Each row is a point on a tangle of strands that fork, close into loops and nearly touch. The rows are in no order.
Points whose rows are less than 89.7 apart are linked; no others are. Some points are linked to none.
J_49: [-11  25 -18   1   5 -26  17  21   4 -14   3 -19   3 -29  18  12 -42   5
  18 -14 -10  -5 -14  14  -4  11  -5 -23   8 -17  38  -7 -15 -18 -15  38
  -4   0   6  32   0  -9  10   0  -2  -8  14  -3  18  18   5 -27   7 -17
 -25   1  16  -3  11 -26  32  26  22   2]
J_377: [  6 -19   8  -3  -9  15 -22 -21  -7  23  -2  -1  -9   5  -5 -20  22   1
 -32   8  28  -1 -16  -9  17   1  -1  14 -26  34 -29 -25   8  19  15 -21
 -10  22  17 -15   5  35  14  30   5 -20 -20   4 -14  16  10  46  27  -8
  23 -15 -14  35  -4  10 -32 -17  -3  -5]
J_202: [ -3  15 -10  19  -6 -13  11  41  -7 -21   4 -38 -11  -2  37  25 -13   1
  28   3 -17  21 -34 -24  -3  14 -10 -36  14 -14  20 -13 -17 -19 -38  15
 -23 -22 -17  28 -12   3   6 -16   1  -4   4  -6  24   1  36 -25   1 -24
 -17   5  -1  17   9 -19  18   8  22  13]
J_698: [  8 -10  12   0  10  14  -9   8 -29  12  20 -13  13  16 -30 -11  27   1
 -21  25  18 -20  48 -11  -7   5  18   9  13  10 -10  27  10  38  19 -31
  13   8   8 -17  -5  10 -23 -34  22  10  41 -17 -20   5   2  17   9  24
  29  34   2   6 -20  33 -17 -38 -11  15]
J_950: [ -3  18 -23   1  -9  -1  11   7  18  10  19  -4 -33 -46  24  11 -25  -2
  -5  -1   9   6 -34  18   7  -4   6   4  -7  -9  38 -39   3 -18 -12  35
 -31  10  19  15   0  16  37  30 -23  -6 -12   7  14  11   1   8  17 -27
  -6 -19   4  37  29 -15  32  31  19   3]
J_492: [  5  20  10  21  -4  23  -7  20   4 -15  -1 -39 -11   7   4  17  11   7
  20  16  -1  25 -17 -24  -7 -17 -11 -43  10   0   8  14 -15  -7 -30  -7
 -54 -33 -42   3 -28   5 -14 -37  12  -4  16  -8   7 -11  24   6   4  -2
  -8  24  -4  22  13   2  -1  -2   2   4]
J_741: [-24  -4 -40 -14 -13 -27  11  10  13   4   8  10 -44 -41  33  -7 -31   6
 -16 -23  -8  -2 -55   8  16  17 -12  17  -4  -4  27 -22  17 -22 -17  23
  -3  -2   3   7   5 -14  26  45   7 -18 -26 -10   4  16  11   1  -1 -18
 -16 -23  -7  21  11 -31   6  11  34  18]
J_959: [-22 -16 -17  -5  -3 -31  31  38 -11 -12   7   6  -8  -7  26   7 -42  12
  20 -21 -10  -3  -5   1 -17  24 -17   4  33 -13  21  -4   5 -18  -1  17
  37  -3  -8  30  15 -23  17   7 -13   6  11  -9  20   9   8 -37 -11  12
 -10  -9  20 -17 -14  -9   2  -5  12  20]
J_74: [-10 -23 -15  20 -18 -15  16  40 -18   7  15 -18 -17  -6  39   1 -14  12
   5  -3   0   9 -31  -3 -11  29 -21  -3  23   1   6 -26  -2 -11 -12   8
   8  -7   1  19   9   6  37  23 -13   1   0  -4  18   0  25  -3   6  11
   9 -16  11  27  -9 -16 -17 -16   6  18]
J_667: [-16 -12   2  16  -3  -6  15  25 -15   2  12   1   9  -3   4  -5 -19   8
  13  -8  -9 -11   7   6 -18  15  -1   4  31  14  18 -19  -4  -3  20   2
  28   6  23  16  28  12  27  -2 -14   0  26  -1   9   9   1  -9  13  28
  10 -11  21  10 -19  -7  -7 -11 -10  13]
J_252: [-10 -17  14 -12   5   4  -2 -14 -14   9  -3  18  13  24 -20 -19  14 -10
 -28   7   2 -19  48   2   3   6  13  40 -10   4 -22   6   6  30  25 -36
  38   7  18 -12   7  12 -21  16   3   9   3   4 -16   0 -20   9  -1  14
  16 -10  -1 -24 -18  18 -19 -27 -16  18]
J_361: [ -8 -19   2   4  -5  -6  -6  -2 -18  20  11 -18  -8  20   1 -10  20   3
 -11  11  11  -3  18  -7  -8  11 -13   4  -4  -2 -21  19  10  12   3 -31
   4 -13  -5   6 -10  -9  -2  -4   5   8  -1   4   0 -12  -6  15  -4  13
  11 -12  -1   1 -17  12 -34 -26   1  16]
J_322: [  9  11  12 -12  14   3 -14 -17  11 -15 -18  -4  16  11 -19  -6 -12  -7
  16  -9  -5  -3  25   3 -17 -13   3 -19   0  -5   8  40 -10 -11   1  10
  -1  -7 -17  -7 -13 -23 -16 -29  18   7   2  -3  -5  -9 -22 -15  -6   4
 -19  14  -2 -41  -5   3  12  20   0 -12]
J_722: [ -4  18   2   7  10   6  15 -11   7  -2  -2   9  21 -30  -5  -3 -29  -8
  11  -9  -9 -13  -1  24  -7  -8   7  -5  -1   0  29 -10 -12  -9   9  31
   0  14  15  11  17   2  13   7   0 -14   4   7   9   9 -14 -12  14   2
 -14 -12  15   4  12 -19  27  24   2 -20]
J_560: [-25 -22 -10 -10 -12 -22  -9 -12  -4  16 -11  -2 -20  14  15 -16   5   0
 -20  -6  -1  -5  -7   2   8  10 -21  19 -20   7 -22  -8  10   2   3 -18
   6  -8   2  -6  -5  -5   4  32   9 -13 -34   2  -2   2 -14  19  -8  -6
   3 -35  -7   6 -12   2 -34  -6   4   9]
J_330: [ 14  19  20  -4  24  16   1 -21  12 -20 -19  27  49   2 -29 -11 -10 -16
   9 -14 -20 -13  25  22 -12 -27  30   6  -3   8  10  23 -19  -4  14  16
  31   5  -5 -24   7  -5 -23  -7  12   0   0  10 -21  -4 -23 -20  -3  13
  -9  18   3 -49   1  -2  21  17 -24 -38]
J_650: [ 11   4  14  23   4  28  -2 -10   2   3   4   9  14 -21 -23  -5  -6  -5
  -3  -2   6 -16 -17  -1   3 -11  15   0   8   9  21 -24   5   7  28  10
 -13  33  38   8  24  34  33   2   0 -16  11  15   5  11  14  10  38  -2
  16  -1  12  46   5  -2   8   6 -11 -22]
J_256: [-17  16 -14  -6 -12   3   8 -17  21  13   8  13 -30 -49   9   3 -18  -2
 -17  -1  10   0 -32  23  12 -11   6  15 -13   1  34 -40   1 -11   2  32
 -29  16  22   8   8  15  28  35 -14 -14 -24  10   6  12 -14  15   3 -21
  -5 -23   0  28  31 -23  28  33  13 -13]
J_318: [  6   6   7 -23  -6   1 -15 -32  23  14   0 -13 -35   1  -3   7  30  -1
   0   3  13  25 -18  -6  23  -4 -24 -17 -41 -11 -10   3  19  -1 -25   1
 -30 -18 -32   8 -28 -19 -12 -13   9  -4 -31  -6   4  -8 -13  26  -8 -15
 -10  -3 -10  13  12   0   0  11  28   2]
J_118: [ 17  21  24   8  20  37 -27 -16   5   1  -4 -16  19   1 -32  -1   9  -4
  14   8  14  -4   7  -8  -7 -23   2 -26  -9  12   9  16 -14   3   8  26
 -27  -2 -10 -21  -8   5 -12 -38  18  -8  17 -14   0   4  -3  19  24  10
  -9  41   2  13  16  10  28  21  -4 -17]
J_663: [ 10 -12   3   8   3  14  -4  18 -32  15  30 -24   4   6 -18  -7  32   9
 -25  35  28  -1  30 -18 -10   3  15  -3  17   7 -15  29  11  40   5 -38
  -1   1  -5 -10  -9   9 -19 -36  20   3  51 -14 -24   5  18  21   2  27
  31  32   1  19 -13  32 -25 -47  -7  19]
J_220: [ 36  31  -5  12 -11  34 -10  18  15   2   9 -23 -17 -11  11  34  24  16
  24  22   9  32 -32 -28  13 -14  -4 -31 -12  -5  -7 -12 -23 -10 -45  -1
 -68 -22 -41  -5 -30  19  -4 -32 -15   3   4   1   7  -8  23  19  11 -21
  -4  24  -8  41  35  15  20  13   4   5]
J_38: [  4  15  16  20  15  22   1 -17   9   1   1  15  23 -20 -24  -2 -17  -9
   4  -2  -8 -15  -8  12  -1 -15  16  -1   2   6  27 -19 -10   2  23  23
  -3  25  31   6  25  19  20  -1   3 -16   9  11   3   9  -7  -4  29   2
   2  -2  18  20  10 -11  23  17  -9 -29]
J_390: [ 23  24  15   5   4  39 -20  -4  12   0   0 -28   2  -5 -18  14  16  -3
  16  17  18  12 -16 -10   2 -22  -8 -33 -12   9  -2   3 -19   2 -10  19
 -52  -9 -17  -8 -20   6  -7 -40   6  -7  14 -10  12   0   3  23  25  -4
  -8  31  -3  30  22  11  26  24   3  -6]
J_268: [  2  24 -19 -14  13 -16  15 -10  16 -22 -16  12  32 -27   4   5 -34  -2
  10 -19 -19 -11  11  32  -9  -5   4 -16   1 -11  28  10 -19 -18 -10  36
  17  14   7  13   3 -20 -16  -2   5  -9  12   8  -5   7 -20 -31 -12 -13
 -27   1  11 -40  10 -20  34  33   6 -30]
J_198: [ -7  23 -19  -8   6 -34  14  14  12 -23  -8 -11  15 -25  19  10 -41   8
  16 -23 -15  -7  -5  16  -6   9  -2 -31   9 -20  38   8 -14 -22 -17  36
  10   2   3  30  -5 -23  -8 -11   5  -8  19  -4   8  20  -5 -41  -4 -24
 -36   6  10 -32   7 -20  34  34  27  -9]
J_259: [ 14  19  15  -3   4  27 -17 -40  20   8  -4  -1   2  -7 -22  13   2 -10
   4  16  17  11  -5  13  11 -22  -1 -15 -35   4   6  -3 -17   0  -1  37
 -29  10   4   0  -9   4 -11 -16   5  -3 -10  -1   5   3 -31  12  11 -13
 -15  20   2   9  29  -4  40  41   7 -18]
J_580: [  6 -11  14  -8  21  11   3  -2  -6 -15  -3  32  32  25 -39 -15  10  -9
 -19   3 -21 -22  60   4   1  -5  42  35  14   7  -7   9   7  29  30 -21
  40  10  26 -30  19   6 -26 -12   1  27  22  -2 -28   1 -19 -15   0  16
  21  19   0 -40 -15  24   3 -24 -33   7]
J_499: [ 12  15  20  -6  27  14 -17 -23  16 -13 -19   6  37  11 -31  -8 -12 -13
   9  -9  -8 -11  26  10 -18 -26  17  -6  -1   5  13  41 -19  -6  11  22
  12  -5  -8 -26  -7 -12 -24 -22  21   3   1   0 -25  -3 -26  -8  -1  10
 -13  32  -1 -47   2   4  26  26  -9 -30]
J_693: [-36 -27 -28 -27 -19 -46   1   3  -4   5 -11  15 -17  18  22  -4  -5   9
 -18 -19  -8  -8  12  -6   7  25 -23  32  -5 -26 -21  13  18  -6   5 -25
  34  -8   1   0  -2 -32 -11  21  -5   3 -20   5   2  -8  -1 -16 -38  -7
  -9 -38  -5 -32 -17   3 -38 -17   2  16]
J_599: [ 12  -1  -4 -10 -12  -5 -14 -15  12  17   4 -19 -37  -5  13  11  28   3
   1   9  17  26 -37 -11  26  -1 -21 -14 -34   4 -16 -19  14  -9 -29 -10
 -39 -16 -21  -1 -25  -2   7   2  -6  -5 -37  -4   3  -8   5  30   2 -19
  -1  -6 -18  33   5   2  -8   9  23   5]
J_100: [ 18  13  32   2  30  34 -23 -33   9  -3 -12   0  28   2 -38 -11   3 -11
   5   4   5  -9  13   7 -10 -25  11 -11 -16   7  12  22 -19   5  11  33
  -4  -1  -4 -23  -7  -3 -19 -25  22  -7   6  -7 -11   7 -21   7  12  11
  -9  38   3 -15  11   5  28  24  -4 -26]
J_335: [ 27  30   8  18  -2  38 -12  16  13  -7   3 -31  -2  -2  -2  21  18   9
  21  22   4  25 -22 -24   3 -21 -10 -36   2   6   1   2 -20  -5 -32   2
 -67 -23 -39 -12 -29  15 -10 -38   2  -5  19 -12   7  -5  24  19  17  -4
  -4  32  -1  40  29  11  13   5  -1   0]
J_475: [  9 -13 -19  29 -16  -9  14  44 -16  -2  16 -27 -25 -16  48   3  -9  12
   9   0   0  26 -49  -3  -5  15 -17  -7  18   1   0 -35  -2 -23 -27   5
 -17 -10  -8  13   9  18  41  26 -24  -4  -7   2  16  -1  42   6  12  -4
  11 -11   0  45   5 -12  -8 -12   5  10]
J_612: [ 12   4  39  -7  25  34 -20 -53   4   9  -7  13  -5   3 -30 -12  24  -6
  -9  11  20  -6  -2   3  10 -18   9   1 -44   9 -22   1   5  27  16  15
 -12   8  -9 -13   4   6 -16  12  13  -8 -19  -7  -3  17  -9  40   9   7
  -1  15  -5   4  11   3  11   6   2  -8]
J_99: [  8   8  10  16  -4   8  -4   8  -2  -3   3 -33 -11  11   2   9   9   1
  22   9   1  11 -11 -10  -8   0 -14 -32   5  -2  -2  11  -5  -5 -18  -3
 -31 -18 -24  10 -16  -6   2 -28  13   1   4  -3  13 -12  11   6   6   1
  -7   3  -1  12   0  -2  -1  -1   2   9]
J_502: [ 14  11  27 -11  19  27 -18 -46  14  10  -4  -3 -10   0 -24  -4  17  -5
   6   9  17   6   3   2   7 -17  -4 -20 -35   0 -13  22  -1   9  -1  18
 -23  -2 -21 -10 -13  -8 -21 -16  14  -3 -15  -9   4   3 -21  28   3   2
 -11  20  -4  -2  19  -2  17  18  15  -9]
J_527: [  7   6  13   4   4   8 -12 -11   3  -2  -5 -13   2  11 -11  -3   2 -11
  16   5  -1  -1   3  -4 -15  -6  -9 -23  -6   2   0  20  -8  -4  -2   5
 -17 -12 -12   9 -10  -9  -5 -28  14   2   4  -5   6 -11  -9   5   7   6
 -10   5  -2  -3  -5  -4   7  11   2   0]
J_171: [-10 -26   3  -9  -7   2  -3  -2 -24  15   6  17  11  14 -11 -22  12  -2
 -39   4   5 -20  37   0  11  18   9  39  -9  15 -11 -18  -1  30  26 -37
  40  12  34  -9  16  25  -3  24   0  -3   6  -5 -18   5 -11   3   4  13
  27 -13   1  -4 -18  16 -33 -29 -14  21]
J_258: [-13  23  -5 -12 -12   9  -1 -39  28  16   2  20 -14 -41   4  17 -11  -4
 -15  11  16   6 -31  27  25 -17   9  19 -29   0  26 -38  -6  -5  -2  43
 -27  25  17   8  -1  17   2  27 -16  -7 -28   4   2  13 -34   9 -12 -32
  -4  -6  -7  18  42 -19  43  42   9 -24]
J_129: [ 22 -18   5  14 -13  10  -9  14 -33  14  17  -8  11   6 -10  -5  27  -3
 -22  19  27  -1   5  -4   5  21   3   5  17  24 -19 -15   5  31  17 -26
   1  28  23   5  18  27  13   1   8 -20  30  -4 -10   6  29  18  29   5
  32  10   2  45 -17  21 -31 -25 -20   4]
J_142: [  1  -9  19   6  16   6   2  -9  -4  -3  -7  25  30  15 -32 -14  -2  -8
  -2  -2 -20 -24  30   6  -3   0  25  22  14  12   3  -4   2  16  31  -8
  34  12  30 -12  27  12 -10 -11   5   4  16   1 -15   3 -15 -11  11  22
  18   5  11 -14 -19  10   0 -13 -24   0]
J_441: [ -9  -7  -2 -13   1 -23   7   4   4 -15 -12   9   4  25  -5   6  -9  -2
  14 -11  -5  -7  33  -6 -13   2   2  -3  20 -19  -6  44   5 -11   9 -15
  16  -2  -8  -4  -7 -31 -12 -24  -1  24   5   1   1 -16  -7 -34 -30   2
 -10  -1   1 -49 -19   6  -5   1   1   4]
J_607: [-20 -17 -34  -2 -15 -21   5  17   0  11   3   5 -43 -24  36  -8 -18  11
 -17 -14   6   4 -54   7   7  12 -19  16  -2  12  10 -32  10 -27  -9   9
  -9  -2  11  -4   9   0  43  43  -5 -15 -29  -4  -1  17  11  14   6 -10
   3 -27  -9  37   4 -20 -13   4  24  11]
J_181: [  5 -13  13   9   3  10  -9   5 -18  12   9 -27  -1  12 -12 -10  21   5
  -1  13  15   0  21  -6 -11   0  -6  -6   3   3 -21  27  10  15   6 -27
 -11  -9 -16   3 -13  -2 -11 -22  13   9  19  -5   1  -4   1  19   4  16
   9   6   0   8 -16  17 -21 -24  -6  13]
J_687: [ -3   1  20  -1   5  17 -10 -43   7   9 -12  18  -7   0 -20 -13   6  -9
  -1   6   8  -2  -7  12  11 -11   3  11 -34  16 -10 -11   1  14  13  13
  -9  11   4  -4   5   7   0  23   8 -15 -28   5   1   4 -16  23   5   2
  -4  -9  -6   8  11 -13   6  12  -7 -10]
J_556: [-11 -17   8  10   6   1  10  10 -12   3   1  19  20   5 -15 -11  -5   0
   5  -1 -14 -18  20   7  -8  16   9  19  25  17   7 -13   3   7  27 -11
  33  15  30   6  29  15  14  -6  -6   0  22  -1   0   2  -9  -9   9  25
  18  -5  21  -4 -22   6 -11 -16 -18  10]
J_761: [-22 -22 -19 -23 -12 -43   2  13  -1  -7  -6  12 -15  14  17   7  -9  13
  -1 -20  -7  -7   8  -9   4  28 -20  16   7 -35  -7  17  24 -11   0  -9
  34  -6  -4  17  -1 -35  -5   4  -5  13 -10   2  10 -14  11 -31 -42  -9
 -19 -22  -2 -36 -18  -1 -24 -10  14  11]
J_123: [  5 -11  14  -1  22   2 -11   6 -13  -4   6   5  20  25 -41  -7  12   0
 -10  13  -4 -23  57  -9  -8   0  32  13  25  11   1  21   9  26  33 -20
  28   4  16 -31   7   5 -25 -41  13  19  33 -13 -23   8 -11  -3   8  22
  24  42   0 -19 -24  31  -5 -28 -19  11]
J_410: [-11   7   7  27   6  -2  14  28 -10  -2  13  -3  15 -11   1   1 -30   5
  22  -7  -8  -7  -5   4 -15   5  11  -7  35   8  28 -16 -11  -7  16  10
  10   9  22  12  24  12  28  -7  -9  -5  27   0  15   8  10 -17  26  21
   1   0  25  19 -11  -6   8   0  -4  -5]
J_718: [  7 -21  -7  37 -12  -2   6  42 -32   3  14 -34 -10  12  34  14  18  16
   7  14  -1  26 -25 -13  -9  23 -20 -16  31  14 -18 -19 -11   0 -21 -20
 -12 -11 -16  13  -6  19  22   7 -10  -2  19   3   9 -13  36   3   1  13
  13  -4   3  37  -5   5 -30 -28 -22  13]
J_245: [-38 -27 -25 -22 -18 -36  -3   2  -1  11 -13   9 -21   8  27 -11  -7   6
 -24 -15  -8 -14 -10   1   8  21 -25  26 -13  -5 -16  -1  13  -5   4 -16
  25  -7   0  -1   4 -22   0  32   8  -5 -31   2   2  -1  -7   0 -28  -3
  -4 -36 -11 -13 -14  -5 -37 -11   9  14]
J_572: [ -9 -10   4 -17   6  -4   4 -14  -4   3 -14  23  10  26 -12 -16   4  -9
 -11  -4 -10 -18  46   6  -5  -3  13  34  -8  -5 -25  20   6  18  18 -32
  34   0   3 -11   8  -8 -23  16  -5  16  -4   8 -11  -6 -18   2 -19  11
   6 -15  -5 -39 -13  10 -17 -14 -18   8]
J_378: [ -1  -5   5 -23   0 -17 -13 -29   6  16   1 -20 -33  14   0  -9  26  -3
  -6   2   9  15  -6 -10  13   1 -21  -9 -32 -10 -21  16  28   2 -11 -17
 -15 -20 -29   8 -24 -23 -13  -3  16  -1 -34   1  -3  -9  -7  24 -10  -8
   0 -15 -15   3  -6   5 -26  -8  22   4]
J_450: [ -1  22  12  -9   6  13   2 -54  16   0 -17  29   7 -20 -13  -4  -6 -13
   0   1  -2   1 -10  22  14 -18   7   9 -37   0   5 -16  -8   8   7  30
  -2  11   6   0   7   2 -14  23   7 -12 -26   2   3   0 -33   5 -12  -7
 -12  -4  -9 -15  27 -24  25  28  -1 -28]
J_770: [ 41  21 -15  12 -17  13  -1  28  10   3  11 -19 -24 -11  35  35  21  18
  18  12   1  42 -48 -27  18   0  -6 -22 -16 -11  -2 -34 -17 -19 -56 -11
 -60 -18 -34   3 -25  18  13   1 -26   4 -11  11   7 -17  33  11   4 -32
  -1  12 -13  51  24   8  12   8   9   0]
J_235: [  0   6  -6 -24   4 -29  -7   2  19 -32 -17   5  10  22  -7   6 -16   3
   7 -21  -5  -3  28 -11 -14 -15   1 -20  27 -17  11  58   4 -25  -3   1
  11  -2 -15  -9 -26 -36 -15 -36   4  22  14  -1  -9 -16   0 -51 -37 -10
 -22  15  -9 -71 -18   6  10  13  11 -17]
J_233: [  8 -26   7   2  -7   8 -11   2 -30  17  11   5  12   8 -12 -17  23  -8
 -34  15  22 -13  19  -4   8  20   9  21   7  20 -15 -14   4  35  23 -33
  23  23  34   2  17  35   8  10  13 -12  17  -6 -12   3   6  13  21  10
  33  -1   4  23 -22  20 -31 -29 -13  10]
J_236: [ 18  16  -8  20 -10   2   2  35  -2 -10   8 -30 -20   1  35  31  10   4
  24  10 -10  32 -43 -26   8   6 -13 -38   5 -12   8 -21 -19 -18 -50   5
 -44 -27 -31  18 -17  11   8 -11  -8  -2  -9  -2  13 -15  41 -11   2 -27
  -5   7  -8  34  14 -11  10   4  12  11]
J_357: [ -3  19   4 -10  15  16  24 -17   6 -22 -22  56  43  13 -19 -21   8 -19
  -9 -25 -27 -17  35  17  -4 -25  37  44  -2   0 -24  -7   4  22  18 -25
  52   7   7 -29  18   6 -37  35 -18   8 -12  11 -17   2 -11 -13 -22  14
  12  -1 -11 -51   4   0  -1 -22 -34 -17]
J_873: [-15  16  -9  16   2 -21  17  42  -5 -24   7 -32   0 -10  36  21 -35   1
  26  -6 -13  13 -24 -14  -8  15  -8 -34  20 -15  33  -8 -17 -20 -30  24
  -5 -16  -5  34  -7  -8   3 -15   1   0  13  -8  26  13  27 -36   2 -22
 -24  10   9  -5   6 -25  24  18  28  13]
J_91: [ 23  -9   9  12  -8  17 -13  -3 -11  16   3  -2   4  -2 -10  -8  23   1
 -13  10  23   3 -19  -5  10   1  -3   6  -2  23 -23 -19   9  16  18 -12
 -18  27  21   0  13  28  26  10   5 -16   5   9   0   9  23  37  31  -4
  19  -1  -3  50  -6   5 -25 -14 -12  -7]
J_988: [-17 -11 -12  -6  -1 -21  16  15  -1  -9  -8  17   8   0  10  -1 -28   7
  19 -15 -14 -15  13   8 -20  15  -6  10  23  -6  10   5   2  -9   8   4
  34   2   4  11  14 -20   5  -2 -13  13   7   2  12  -3  -7 -25 -13  13
  -7 -17  12 -27 -15  -6  -3   2  -5  11]
J_898: [  5  10 -23  12 -12  -7  15  35   4   2  22 -19 -29 -40  44   9 -22  -1
  14  -3   3  17 -46  -2   1   8  -7  -7   6  -8  24 -36  -1 -19 -24  25
 -25   4   4  16   4  19  44  27 -19  -4  -8   5  18   7  32   6  20 -18
  -3 -11   4  45  22 -19  16  12  17  13]
J_800: [  2  -4   6  18   2  15  -7  18 -26  13  17 -35  -4  13 -12  -6  30  17
 -13  29  20   4  22 -16 -14  -5  -4 -16  17   7 -18  34   6  21   0 -31
 -20 -15 -23   1 -20   6 -17 -34  16   9  40  -8  -9  -4  18  20  -3  25
  19  19  -1  20 -10  26 -31 -45 -10  15]
J_106: [  4  -7 -35   1 -23 -19  -4  16   4  12  10  -8 -45 -20  43   7   1   8
  -8  -6   5  21 -68 -11  17  12 -18  -2 -13   5  -3 -38  12 -29 -38  -1
 -26 -10   1 -11  -4   6  38  30 -13  -9 -39  -1  -4  -2  15  24   2 -25
   1 -17 -22  44   6 -12  -9  12  26  10]
J_489: [ 13  -2 -19   2 -19 -13 -10  12  -1  11  10 -21 -38  -2  34   9  24   9
  -2   0   5  33 -58 -13  21   8 -24 -12 -17   4 -20 -31  15 -21 -39 -18
 -31 -20 -15  -2 -13   0  23  15 -14  -2 -40   0  -2 -13  18  20   4 -21
   2 -18 -20  43   3  -3 -15  -1  18   4]
J_400: [ 12  24   9  -9   9  16  -7 -44  16   0 -13  11  11 -16 -15   6  -4 -13
   2   6   1  -1  -3  27   5 -18   2 -12 -35  -3   8   2 -22  -1  -3  34
 -10  10   4   3  -4  -7 -20  -3  11  -4 -10   2   2  -1 -41  -2  -3 -15
 -17  14  -1 -19  25 -16  35  43   6 -29]
J_375: [-12 -14 -12 -23  -9 -35   5   6  15 -12  -8  26  -1  29   1  14   2   6
   0 -13 -11  -3  41  -7  -3   5   0   8  25 -32 -18  50  19 -14   9 -20
  26  -1  -6  -7 -11 -36 -18  -9 -15  34   6   7  -4 -20  -3 -38 -43  -7
 -10  -7  -4 -66 -22   7  -8 -10   0   6]
J_520: [-19 -27 -14 -14 -19 -43  10  22  -1 -14   2  12 -12  24  17  25  -6  19
   2  -7  -8  -2  28 -16   2  23 -12   9  24 -38  -5  24  22 -20  12 -14
  34  -5  -3   7  -9 -37  -1  -9 -22  31   9   2  11 -17  11 -47 -50  -3
 -10 -13   0 -53 -25   9 -18 -17   9  16]
J_734: [ 14  -4  22  20   2  26  -9 -11  -6  13  -1   6  17   4 -29 -12  12  -9
   0   7   8 -16  -5  -6   3  -2  14   0   4  18  -2 -16   3  18  27   0
  -3  23  29   2  23  27  16  -1  11 -15  12   1   1  12  14  14  33   9
  18   6  12  33  -8   5  -4  -5 -20 -13]
J_213: [ -4  25  -4   1  14   2  19 -12  10 -12 -14  25  33 -33  -7  -7 -36  -9
   9 -23 -20 -15  14  25  -7 -12  16   5   4  -6  32   3 -15  -8   5  31
  21   7  11   6  18 -10   3   6  -5 -12   7  12  -3   6 -22 -22   0   6
 -18  -7  16 -24  10 -17  28  23  -6 -36]
J_168: [-20 -16  -8 -17  -8 -17  12  -3  -4  -2 -12  30  10  13  -2 -11 -10  -4
   0  -9 -13 -14  28  11  -8   9   2  25   8  -7 -10   5   3   2  14 -16
  37   6   8  -2  13 -15  -7  18 -14  10  -6  11  -1  -9 -17 -12 -19  10
   0 -25   7 -34 -12   2 -15  -4 -14   9]
J_324: [-24 -26  -8  15 -11 -22  24  44 -20  -3  13 -17  -7   5  31  13 -27  18
  19  -8  -8   4 -14 -12 -20  30 -15 -10  30 -11  13 -13  -1 -15  -6   8
  24 -14  -9  28  11 -10  18   3 -10  10  13  -7  27   3  18 -29 -12  15
   4  -4  15  -5 -15 -11 -12 -20   5  25]
J_584: [ 14   8  19  -8  26  22   9 -24   8 -20 -20  40  46   8 -32 -17   1 -16
  -2 -12 -26 -21  34  15  -7 -23  33  25  -3   6  -9  12  -5  14  22   0
  38   6   2 -25  18  -1 -27  11  -2   6  -2  11 -21  -2 -19 -15  -6  15
   1  11  -1 -46  -4   2   8  -9 -31 -27]
J_920: [ -7 -16  -9  -1 -13 -19  -6   2 -12  12   7 -33 -31  18  17  -3  28   4
 -10   6   4  19  -9 -13  13  12 -31  -6 -11 -13 -20  15  18   1 -12 -28
 -10 -28 -22  16 -21 -17   4  -2   3   2 -19   3  -1 -14   5  11 -16   1
   7 -21 -15   8 -13   3 -38 -26  14   9]
J_723: [ -5   5  -7 -18   5  -4  29  -3  15 -29 -17  54  38  26  -8   0  13 -18
  -7 -15 -21  -7  50  19  -7 -24  35  42  16  -9 -37  27  12  11  11 -24
  52   8   2 -40  10 -11 -48  27 -28  26  -8  10 -19 -14 -12 -22 -35   8
  10  -4 -12 -67   3  10   4 -11 -30  -4]
J_22: [ -6 -11 -12 -15   5 -15  15   4  17 -23  -7  42  30  26 -10  11   5  -8
  -6  -4 -17   2  58  13   0 -17  30  28  31  -9 -28  38  11   1  16 -22
  41   6   9 -39   6 -12 -37   6 -26  37   5   8 -19 -18 -16 -29 -32   8
   6   0  -3 -76  -2  19   8  -7 -26   7]
J_694: [-10 -18   5  -7  -7   2 -16 -20  -8  21  -6  -2 -17  10   5 -21  15  -3
 -25   2  16   0  -9  -1  11   0 -11  15 -27  25 -28 -16   8  13  10 -19
  -5   3   7 -11  -4  15   9  33   8 -16 -29   4 -10  10  -6  36  12  -3
  11 -27 -11  17  -7   4 -30 -12   1   3]

A piece is all that can be reached along the links. How many separate loops has the piece of each point below (a circle has one, a figure eight two, a Y none), and how many tips (points with one link)?
J_556: loops 0, tips 2
J_499: loops 1, tips 3
J_450: loops 1, tips 0

How many points has the smallest loop of links through each point below? Write 0 if it is on no loop.
J_502: 6
J_100: 9
J_236: 0
